Each row is a point on a landscape with many valleys, with its height.
A ball rolls from a point to whichever of its 4 nearest points has the largest drop for the distance, and stops where none of them is lower. Distance is the straight distance between rows; heights are no part of it.
sisam: [149 133 104 100  80 143 114 118 165 167  88 157 139  75 113 105 101 130
 113 113  71 160]  (h 22.4)
zem: [133 186  84 137 113 154 118 116 177 151 100 146 152  98  88 128  73 121
 109 110 106 148]  (h 22.9)
pog: [ 83  61 162 196 182 111 160 150 128  68 204 141 136 113 133 134 101 155
 106 150 178 134]  (h 17.5)
fugo: [193 163 124 176 140 130 131 113 107 110 143 141 170 170  97 139 137 143
 156 108 137  76]  (h 43.0)
Pativ: [178 121 132 142 140 123 126  99  97 136 214 132 103 214 188 105 140 130
 134 123 142 114]  (h 38.1)
fegob: [178 134 124 157  95 147 141 137 102 121 135 114 153 159  85 157 107 137
 136  98  96 110]  (h 39.8)
vola: [226 135  86  79  97  90 101  64 130 165 142 132 118 151 159 157 178 129
 145 115 129 130]  (h 26.1)
far: [122 142 157  95 156 109 142 109 125 120 183 108 100 160 170 151 183 129
 127 141 140 105]  (h 37.6)
minu: [ 67 121 127 166 157 187 146 165 161  86  76  95  88  96  99 121  95  82
  95 114 180 195]  (h 61.8)
gop: [160  90 128  60 107  70  86  71 125 159 164 137 132 136 142 164 180 115
 136 142 110 133]  (h 20.1)
Mipim: [ 78 154 160 110 126 113 154 134  84 134  69  96 116 113 142 109 170 124
 159 140  97 112]  (h 47.4)
posof: [ 45 122 113  95 162 149 126 116 130 132  77 118 125 103 168  85 173  98
 131 129 134 161]  (h 56.7)
gepo: [ 74 122 101  95 125 150 115 147 166 128  62 105  96  86 153  97 104 140
 108 147 131 152]  (h 40.3)
bafeb: [122 130 149 136 129 139 141 178 124  87 146 113 121 115  91 121  73 105
  96 114 175 126]  (h 34.3)
tumuz: [ 81 156 121 106 156 165 130 146 185 150 152 166 144  99 107  90 101 108
  91 109 153 139]  (h 50.7)
nipe: [110 103 176 167 145 105 157 108 119  99 227 136  89 150 157 108 128 154
 139 153 193 110]  (h 27.4)
vabel: [139 152 159 130 149  99 142 141 127 145 180 147 147 160  84 130 106 104
 130 109 133 129]  (h 45.7)
Magop: [155 159 127 164 116 166 126 142  91  88  93 142 149 128  90 155  77 138
 139 104  98 123]  (h 32.6)
Dalu: [108 148 154 136 141 119 145 128  87  97  95 116  99 133 194 132 174 145
 126 142 160  77]  (h 49.3)
kuvog: [209 143  99 130 114 138 110  67 104 162 128 121 137 145 110 131 156 123
 149 132  97 105]  (h 46.2)
Tabis: [127 134 114  91  99  96 116 134 143 179 102 150 132  86 121 138 138 141
 148 129 101 127]  (h 27.5)
zud: [181 112 109 130  70 117 125  86 112 181  84 137 150  69 117 139 114 137
 163 137  92 149]  (h 49.5)
Geg: [ 82 147 105 141 135 142 134 176 167 115 106 106 132 103  98 132  82 103
 102 101 157 182]  (h 56.8)
bog: [127 115 200 138 152 121 160 108  95  81 165 114  83 164 209 103 186 127
 142 148 197 147]  (h 33.4)
Zed: [173 131 118  87  84  92  99  82 108 173 112 143 148 126 113 147 163 135
 137 154  79 150]  (h 23.6)
Futut: [106 148 148 112 136  83 164 127 105 144 131 110 114 149 184 123 157 150
 139 133 126 120]  (h 40.4)
Lir: [156 142 178 180 134 156 131 142 116  21 208 132 134 146 140 179  79 104
 146 149 186  93]  (h 34.2)
Veg: [107 131 113 140 155 124 157 140 170 107 184 142 147 141  90 102  90 112
 125 103 153 157]  (h 48.6)
Geko: [ 56  91 114 151 177 163 137 142 157  94 125  87 127  94 108  32 120  86
 101  96 201 194]  (h 45.1)
Nus: [157 108 122  95 100 114 106 129 146 146 116 157 167 109  92 137 144 128
 138 149  89 151]  (h 25.9)
Bizu: [119 130  91 122 100 178 129 134 157 156  81 124 148 122 105 124  66 132
 109 113  98 154]  (h 28.2)
lepu: [102 116 164 137 125 161 142 185 120  65  92 105 103 141  98 158  86 149
 105 118 158 108]  (h 42.3)
Niso: [ 74  88 180 134 208  96 143 145  85 105 145 130 143 133 161  69 137  98
 190 117 157 148]  (h 50.8)
subim: [216 125 109 177 107 176 113  81 100 162 128 111 137 158  98 161 162 153
 143 138  87 109]  (h 46.9)
zal: [113 129 140 100 173 102 138 105 128 167 177 132 128 166 193 103 167 113
 130 150 135 132]  (h 34.4)
tes: [175 121 147 194  93 160 142 131  85  57 135 132 136 166 103 189 106 154
 116 101 120  85]  (h 42.5)
pov: [172 109 114 199  93 174 134 124  94 113  97 155 152 151  91 181 128 154
 117 107  74 109]  (h 44.2)
tepan: [173 150 127 171 116 160 150 120  81 111 116 118 116 141 112 169 113 166
 132  81 112 102]  (h 39.3)
kob: [ 54 121 130 176 192 148 143 154 157 125 158 126 120  85 108  90 117  94
 109 121 180 138]  (h 34.0)
Sapu: [ 35 106 124 116 158 131 151 139 144 113  73 121  90 124 138  67 147 103
 136 140 156 121]  (h 44.1)
Giba: [159 124 136 129 138  95 146 141 118 155 197 125 189 173 117 120 149 112
 138 125  99 132]  (h 45.2)
Vati: [ 57 107 110  47 147  87 120 105 168 182 128 150 104 112 167  85 156 109
 129 151 116 153]  (h 28.0)
tubi: [121 169 109 110  97 158 114 149 220 135 105 139 146  91 117  97 118 122
  99 125 104 160]  (h 18.4)
mutu: [169 105 135  91  83  92 112  98  82 157 121 111 109 157 141 167 167 158
 146 151 107 126]  (h 25.1)
bavaz: [ 94 153 128 159 157 155 130 197 117  86  77 133 123 123 108 121  79 119
 104 122 140 148]  (h 48.7)
gepe: [106 124 150 159 153 121 147 168 112  86 155 113 116 117 124 136 114 134
 127 125 168 100]  (h 13.1)
netet: [199 102 113 160 109 162 133  78 104 154  76 124 142 149  98 143 156 146
 138 163  95 122]  (h 48.1)
Bug: [100 133 143 165 139  96 141 165 130 110 134 140 145 122 106 137  94 134
 108 111 167 131]  (h 31.9)
Tav: [137 116 152  92 131  66 126 130 139 153 121 111  98 131 167 142 166 124
 122 144  96 121]  (h 42.4)
domul: [180 149  75  97  77 190  96 127 223 161  73 152 155  69 143 104 112 113
 116 121 102 164]  (h 22.3)
Gutov: [217  89 131 198 110 136 127  98 126 125 124 123 196 160  98 119 127 142
 125 140 104  75]  (h 46.5)
nubat: [ 91 162  83 129 120 146 118 160 206 131  49  98 129 114 156 147  91 107
  86 116 138 179]  (h 51.4)
Mika: [ 74 133 144 134 165 108 138 145 130  95 130 130 116 133 100  94  94 129
 113 151 158 138]  (h 41.4)
bavon: [126 152 134 131 127 121 123 162 128 123 115 134  92 137 104 142 114 147
  98 130  94 126]  (h 35.2)
Lok: [216 130 120 156 125 129 109  82 137 153 154 129 176 179 109 109 152 128
 134 144 109  92]  (h 44.9)
Fefi: [123 138 110  75 121  78 126 141 163 164 170 141 137 115 119 150 128 118
 128 130 109 149]  (h 23.4)
Kubi: [118 129 153 174 103 131 127 167  89  54 130 128  81 125 107 175  97 139
 129 127 131  86]  (h 34.1)
fitut: [106 131 119  59 100  84  88 112 170 174 129 163 104  63 160 124 164 125
  98 137  99 178]  (h 23.5)
pum: [194  83  98 137  80 123 111  85 102 168 121 114 116 125 155 157 164 184
 163 147 113 115]  (h 29.4)
Dafi: [193 110 100 182  92 184 135 114  82 119 109 126 131 173 105 160 147 148
 141 136  87 101]  (h 46.8)
Bim: [113 167  94 108 148 171 132 161 149 129  83 127 130 133  90 126  94 130
 107 128 139 112]  (h 33.9)
meluz: [ 51 101 128 124 168 133 127 141 158 131 123 107 119 120 116  85 126  94
 116 113 139 129]  (h 18.3)
safi: [122 114 127  83  72 118  68 133 152 151  58 147 109  66 150 122  99 139
 125 116  68 141]  (h 25.4)
deroz: [122 130 173 185 113 110 148 153  80  56 167 114  90 151 150 154 121 147
 153 136 168  93]  (h 30.1)
sog: [ 79 117 132  77 120  89  94 127 128 145  67 129  99  97 142 100 153 123
 129 153 120 122]  (h 18.2)
kefo: [196 121  97  77 136 114 123  75 133 172 189 148 142 158 157 142 161 113
 165 138 123 114]  (h 25.6)
rupim: [141 151 156 162  94 151 135 142  64 107 123 114 107 155 132 168 105 158
 107 104 143  99]  (h 40.1)
resan: [202 169 131  93 122 165 138  81 110 167 120 105  97 160 163 182 177 162
 149 111 114 128]  (h 48.4)
Zop: [150 181 155 158 158 131 144 121  82  97 166 125 106 186 181 142 139 156
 138 121 154  87]  (h 34.8)
seri: [180 163 140 168 115 141 161 156  96  99 144 146 149 139  85 158  95 134
 121 129 137  97]  (h 39.7)
pozev: [168 135 126 141 126 115 130 120 120 127 162 141 203 151  71 127  79 116
 148 112 108 101]  (h 43.3)
noge: [185 117 116  84 111  98 107  84 118 150 169 107 144 175 141 171 157 125
 125 158 132  91]  (h 23.3)
dizen: [116 137 108  96 125 116  94 105 194 189 161 167 152  99 135 102 132 107
 124 139 115 126]  (h 19.9)
kal: [156 128 108 114  99 131 112 156 103 169 105 102 123 130 105 163 133 164
 151 115 100 132]  (h 31.6)
nuni: [171 114  99 122 116 146 116  81 109 179 119 146 155 106  95 144 130 138
 162 143  85  86]  (h 47.7)
Zumo: [ 97 168  80 101 126 171 117 150 142 111  83 142 102  93 118 132  66 135
  81 116 100 155]  (h 35.0)
Meke: [ 92 115 158 140 165 105 145 122 137 133 199 132 126 138 147  99 138 119
 108 159 155 143]  (h 33.0)
Teki: [123 142 123 107 115 142 133 155 115 117  83 147 136 132 124 142 109 164
 127 100  96 118]  (h 16.2)
suve: [ 63  97 172 155 172 119 137 146  96  93 174 123 129 124 174  92 173 108
 153 129 182 142]  (h 42.6)
Vin: [ 64  84 151 162 161 127 139 173 126  90 168 124 130 105 105 116  88 106
 114 130 177 133]  (h 34.7)
voguv: [ 29 117 121 115 152 135 137 158  93  99  59 116 113 106 142  86 155  97
 131 109 148 136]  (h 66.6)
Zagol: [134 105 120  78 113  61  93  80 190 147 173 158 137 120 154 131 180  89
 160 156 112 121]  (h 16.4)
sabef: [ 46 120 131 121 164 105 155 144 112 113 103 116 134 113 139  97 150 119
 154 133 181 128]  (h 61.6)
tok: [ 78  95 136 107 198 109 102 125 151 153 160 101 124 109 141  83 162 104
 115 127 139 154]  (h 29.2)
zapig: [104 126 122  53  78 113 101 138 174 147  96 115  98  69 170 128 112 147
 117 129  94 184]  (h 26.8)

For each start below, name the point where the ball stops.
netet: Teki
subim: Teki
Gutov: Teki

Call two points neighbours if one is among the 4 nearest of the other. Go from one point of each pair to the other, from neighbour to neighbour, staying as low as possible. Name the highest point that can't be avoided.
sog, tubi: safi
Teki, tubi: kal
Zagol, sog: Nus
gepe, meluz: Meke
